Each scene shows the same named points in several views. A view is turned or mirrored, and shifted as a whole, has a little noise and may leave points out.

Scene 1
View 1
K512: 29  -15  4  -3  10  -6  -25  12  10  9  10  3  4  -11  5  -8  6  18  20  -2  7  2  1  14  3  -19  8
K64: 24  -27  12  -10  -6  -16  -29  13  11  15  19  5  8  -4  10  -8  -1  22  14  -1  15  14  -10  15  8  -24  -3
K428: 20  -9  -11  15  32  3  -35  4  -4  3  -4  -3  -17  -13  3  -16  19  22  24  -5  1  -8  4  17  0  -11  11
K102: 45  -19  21  -16  -12  -18  -18  16  28  22  35  13  14  0  14  0  5  25  7  6  35  1  12  14  3  -23  -4
K528: 25  -15  -1  0  12  -3  -23  17  6  9  6  -2  5  -13  2  -8  -3  15  22  -2  1  -1  2  8  -1  -21  9
K851: 50  -7  19  -4  2  -12  -17  7  23  16  25  17  8  -11  4  -4  14  27  16  1  32  -8  18  23  -9  -11  8
K504: 41  3  2  -2  22  -3  -9  19  2  1  -4  -9  17  -40  -33  -5  -19  3  49  -13  -37  -13  11  2  -21  -16  38
K954: 20  2  -29  9  34  18  -22  28  -7  -11  -13  -22  -9  -23  -7  -2  -18  -2  37  7  -33  -26  13  -12  2  -27  29
K984: 31  -2  -19  -4  15  10  -16  33  6  -9  2  -15  1  -13  1  6  -20  -1  29  18  -15  -26  23  -8  2  -33  21
K778: 27  -13  -11  -3  7  6  -25  23  13  5  17  -3  -5  5  24  3  2  15  8  24  19  -18  17  3  13  -27  2
K992: 28  4  -18  9  33  12  -19  20  -10  -9  -11  -16  2  -32  -18  -6  -14  2  42  -2  -34  -22  14  -2  -12  -21  33
K901: 29  -12  -5  -2  6  -2  -27  20  16  6  15  -1  -2  0  17  -1  3  18  11  13  18  -10  10  7  9  -25  5
K765: 11  -23  -11  1  7  -1  -44  16  6  12  17  3  -17  22  44  -8  19  26  -7  18  42  5  -1  11  31  -27  -18
K519: 27  -15  -1  -8  6  -4  -24  20  8  6  13  -7  7  -9  6  0  -11  14  17  9  -1  -4  5  2  4  -26  8
View 2
K765: 18  18  17  34  2  -16  31  8  -17  28  45  -21  20  -7  -41  24  -55  21  -3  -48  -29  21  1  -5  -22  -9  33
K528: 10  12  8  21  14  -16  -3  -17  -40  15  30  -12  -8  5  -14  8  -15  8  3  -21  3  15  -21  -18  -4  -24  4
K901: 11  7  15  23  8  -22  7  -4  -23  15  35  -20  2  1  -24  26  -23  15  2  -27  -2  20  0  -8  -13  -21  11
K778: 9  7  16  23  3  -24  10  4  -16  16  31  -21  11  -2  -26  31  -20  24  -1  -26  -1  17  9  -11  -14  -21  13
K992: -20  18  -2  16  25  -2  -23  -31  -51  13  10  2  -16  5  0  8  22  31  3  11  12  1  -10  -32  5  -23  5
K954: -22  18  -10  17  21  -1  -14  -11  -50  17  4  4  -6  3  -11  10  23  45  -9  5  12  -3  6  -34  5  -19  9
K102: 34  -6  25  20  -1  -39  4  -9  -9  5  45  -31  -3  3  -24  29  -35  -9  10  -35  4  32  -17  3  -15  -34  -4
K512: 13  8  12  21  9  -16  2  -21  -36  15  34  -18  -7  3  -17  14  -20  7  9  -24  0  21  -24  -13  -11  -24  8
K504: -2  4  -6  9  26  -7  -43  -40  -64  -2  12  3  -33  17  9  -4  35  7  6  14  36  12  -31  -30  10  -38  -22
K984: -6  5  -1  16  13  -21  -11  -2  -33  12  13  -5  -3  0  -20  25  11  38  -10  -3  18  5  12  -24  -4  -26  0
K64: 29  7  12  22  8  -23  8  -4  -36  16  41  -17  -10  4  -23  7  -40  -4  0  -41  -2  27  -29  -3  -14  -25  1
K851: 24  -1  27  21  4  -33  -4  -29  -12  5  49  -35  -6  2  -9  31  -23  -8  23  -22  -1  29  -17  -6  -11  -28  1
K519: 15  4  6  22  10  -19  0  -4  -36  10  25  -12  -3  2  -23  16  -15  15  -2  -23  8  18  -10  -17  -10  -27  2
K428: -6  24  9  24  14  0  2  -32  -40  24  35  -13  -6  4  -9  11  -13  20  13  -11  -17  12  -16  -22  -6  -7  28
View 3
K102: -4  30  -41  11  28  24  46  13  -28  -7  -17  -15  -8  -17  -26  -5  -5  -8  37  -26  10  -8  -8  -6  12  14  1
K992: -18  11  -8  -31  -8  -13  34  5  -6  -11  20  4  -11  -1  1  5  67  32  18  7  -6  -7  -6  -5  -8  -44  39
K778: -13  22  3  2  1  26  31  -6  -16  3  -5  -9  -12  -11  -10  -19  18  26  15  0  -9  -16  -9  -20  -9  -6  19
K984: -13  17  -2  -18  -5  16  49  -8  -11  1  15  -3  -16  2  -10  -5  44  23  33  -4  -14  4  5  -6  -2  -25  28
K954: -24  13  12  -28  -13  0  35  -6  -7  0  19  3  -14  1  -2  -5  59  36  18  13  -13  -6  4  -10  -8  -43  38
K504: -14  15  -34  -34  4  -22  43  20  -10  -18  20  4  -5  1  -3  14  65  14  27  -4  1  -2  -3  7  4  -45  38
K512: -15  25  -24  1  13  7  30  17  -20  -8  -7  -9  -7  -17  -19  -6  17  10  18  -2  7  -17  -7  -5  7  -9  18
K519: -18  25  -13  -5  7  11  42  10  -22  -3  2  -3  -12  -12  -23  -7  21  10  27  -1  -2  -10  6  -4  8  -12  18
K765: -20  30  3  27  9  40  19  2  -27  6  -22  -15  -16  -27  -28  -31  -19  20  10  2  3  -31  -5  -25  0  22  3
K64: -18  35  -26  4  13  13  34  28  -30  -6  -13  -9  -8  -20  -29  -12  -1  1  24  -3  19  -25  6  -2  17  4  9
K528: -11  25  -32  -4  12  3  44  19  -20  -10  1  -4  -10  -8  -21  -1  22  4  30  -10  5  -8  -1  -2  11  -12  18
K428: -18  14  -15  -5  9  -4  12  16  -11  -9  -4  -9  -4  -18  -3  -11  28  31  -4  7  3  -25  -23  -16  -8  -11  28
K901: -13  24  -11  6  10  24  35  3  -23  -2  -8  -12  -12  -14  -20  -13  7  14  23  -7  -3  -15  -6  -13  -1  2  14
View 4
K428: 11  -14  2  3  -9  -9  -10  3  10  5  42  -10  -21  24  -10  16  15  -14  -15  12  -5  19  -5  10  -12  29  2
K851: 35  -43  41  26  -17  -25  -19  9  7  -7  23  -22  6  43  5  -12  -10  -17  -22  31  15  -2  -9  11  -1  22  12
K901: 27  -35  15  4  -9  -5  -9  19  -7  4  18  -22  0  22  -16  -8  4  -5  -12  29  7  8  -1  23  4  39  8
K519: 33  -20  15  3  -12  -8  -10  25  -9  12  14  -23  2  11  -18  2  3  -8  -14  34  4  26  -5  20  1  24  13
K528: 18  -19  21  0  -14  -4  -1  14  -3  14  21  -21  -9  24  -2  -3  1  -22  -23  25  3  10  -12  16  -2  23  3
K504: 23  15  30  -3  -34  -7  10  17  1  23  17  -19  -15  14  19  14  -6  -38  -35  27  -5  41  -24  1  -14  -20  10
K102: 35  -51  40  20  -13  -16  -15  16  -3  -1  13  -27  13  41  0  -27  -9  -15  -17  36  25  -15  -9  22  7  36  10
K954: 20  13  -2  -16  -21  1  3  26  -5  23  19  -13  -18  -7  -17  24  7  -16  -15  26  -15  59  -9  11  -7  2  13
K778: 31  -39  13  6  -2  -8  -13  26  -6  3  16  -21  2  14  -29  -7  5  1  -6  34  9  17  2  26  6  40  11
K64: 17  -39  25  2  -6  1  1  10  -9  11  16  -21  -4  36  0  -23  -1  -22  -25  26  15  -21  -10  22  1  42  -8
K984: 34  -7  12  -9  -21  -4  -3  35  -9  20  8  -22  -2  -2  -16  9  1  -7  -16  37  -5  46  -7  20  4  7  19
View 5
K901: -36  15  -3  19  20  3  41  -20  28  -4  18  15  -19  -7  18  5  12  22  -11  -5  6  -17  42  -8  -6  4  36
K954: -31  -12  -26  45  35  6  39  -2  7  -15  23  17  -8  -33  63  -8  -1  -7  14  17  10  -21  31  13  24  1  -4
K851: -33  29  19  10  21  -2  45  -12  46  -6  4  26  -27  -7  -13  18  6  2  -17  10  6  -22  42  -2  4  -10  37
K765: -44  13  -22  7  15  -8  31  -40  18  5  25  13  -20  4  10  14  13  53  -14  -24  4  -8  36  -29  -30  21  49
K992: -25  -8  -13  46  38  2  45  11  15  -17  9  15  -4  -42  50  -5  -3  -30  6  36  4  -22  32  15  32  -14  -17
K504: -23  5  1  29  32  15  46  7  32  -17  16  33  -22  -37  26  -7  -22  -29  12  37  13  -38  30  30  38  -19  0
K528: -35  13  -10  18  23  9  40  -13  26  -2  24  28  -27  -17  13  4  -12  6  3  9  12  -26  33  5  9  -3  22
K428: -34  -16  -40  21  19  -16  37  -18  5  0  14  21  -8  -30  12  18  -22  11  -3  14  -5  -17  18  -12  1  16  1
K984: -33  6  -8  39  41  11  42  -4  22  -16  23  14  -11  -16  56  -10  14  -3  5  8  13  -20  39  11  22  -5  15
K512: -35  16  -7  14  20  4  36  -18  34  -4  22  26  -26  -12  3  8  -10  11  0  6  10  -25  33  -1  4  -4  29
K519: -34  14  -7  21  26  13  39  -16  29  -10  26  22  -28  -11  27  -1  2  10  5  0  17  -23  42  4  7  0  30
View 6
K504: 12  -6  4  5  4  12  -23  39  -61  6  9  -4  -12  -23  -5  11  45  2  26  14  3  0  -12  -20  25  10  44
K428: 1  -7  3  -17  21  23  -4  0  -22  3  -13  2  -18  3  -27  12  5  -17  27  20  2  5  -14  3  5  -10  22
K528: 1  -13  14  -2  13  4  8  6  -34  9  -1  5  -20  -10  -25  8  18  -13  20  9  8  0  1  -11  15  -11  10
K765: -14  -14  23  -23  31  2  41  -39  2  5  -6  9  -29  3  -56  7  -16  -27  10  3  3  -4  14  2  13  -35  -29
K778: -2  -6  25  -24  27  0  19  -10  -19  -1  1  10  -21  -23  -49  4  4  -8  13  -1  3  -8  12  0  31  -18  -8
K984: 15  -8  8  -30  23  19  -19  4  -55  -11  23  -19  -13  -42  -34  15  20  0  16  10  -16  -9  1  -2  51  5  15
K851: -3  1  33  0  13  -17  15  17  -9  16  -20  37  -18  -11  -38  -8  23  0  19  0  22  -5  3  -11  8  -14  14
K901: -1  -10  25  -15  21  -3  20  -8  -20  7  -1  13  -21  -14  -43  7  9  -11  13  3  5  -5  10  -7  21  -16  -6
K64: -7  -20  21  8  8  -11  31  2  -23  17  -1  14  -27  0  -30  6  17  -20  20  4  15  -6  9  -19  1  -19  -7
K992: 17  -6  -4  -18  16  27  -29  20  -57  -3  12  -18  -10  -24  -15  15  27  -5  27  20  -10  0  -12  -6  30  9  38
K102: -8  -4  40  3  11  -28  34  6  -15  17  -10  36  -25  -16  -43  -6  21  -3  11  -9  23  -8  18  -18  13  -20  -9
K512: -1  -9  17  -1  12  -2  10  5  -25  11  -5  13  -23  -5  -29  8  13  -14  21  9  12  0  1  -11  6  -14  8
K954: 12  -10  0  -26  22  31  -24  9  -59  -11  21  -24  -10  -29  -21  22  19  -5  23  18  -16  -2  -7  -4  41  5  26

Which points are out of place in each view (at most two, in the order of its rows)? Write none if all are in place.
view 1 -> none
view 2 -> K504
view 3 -> K778, K528
view 4 -> K519
view 5 -> K992, K428
view 6 -> K984
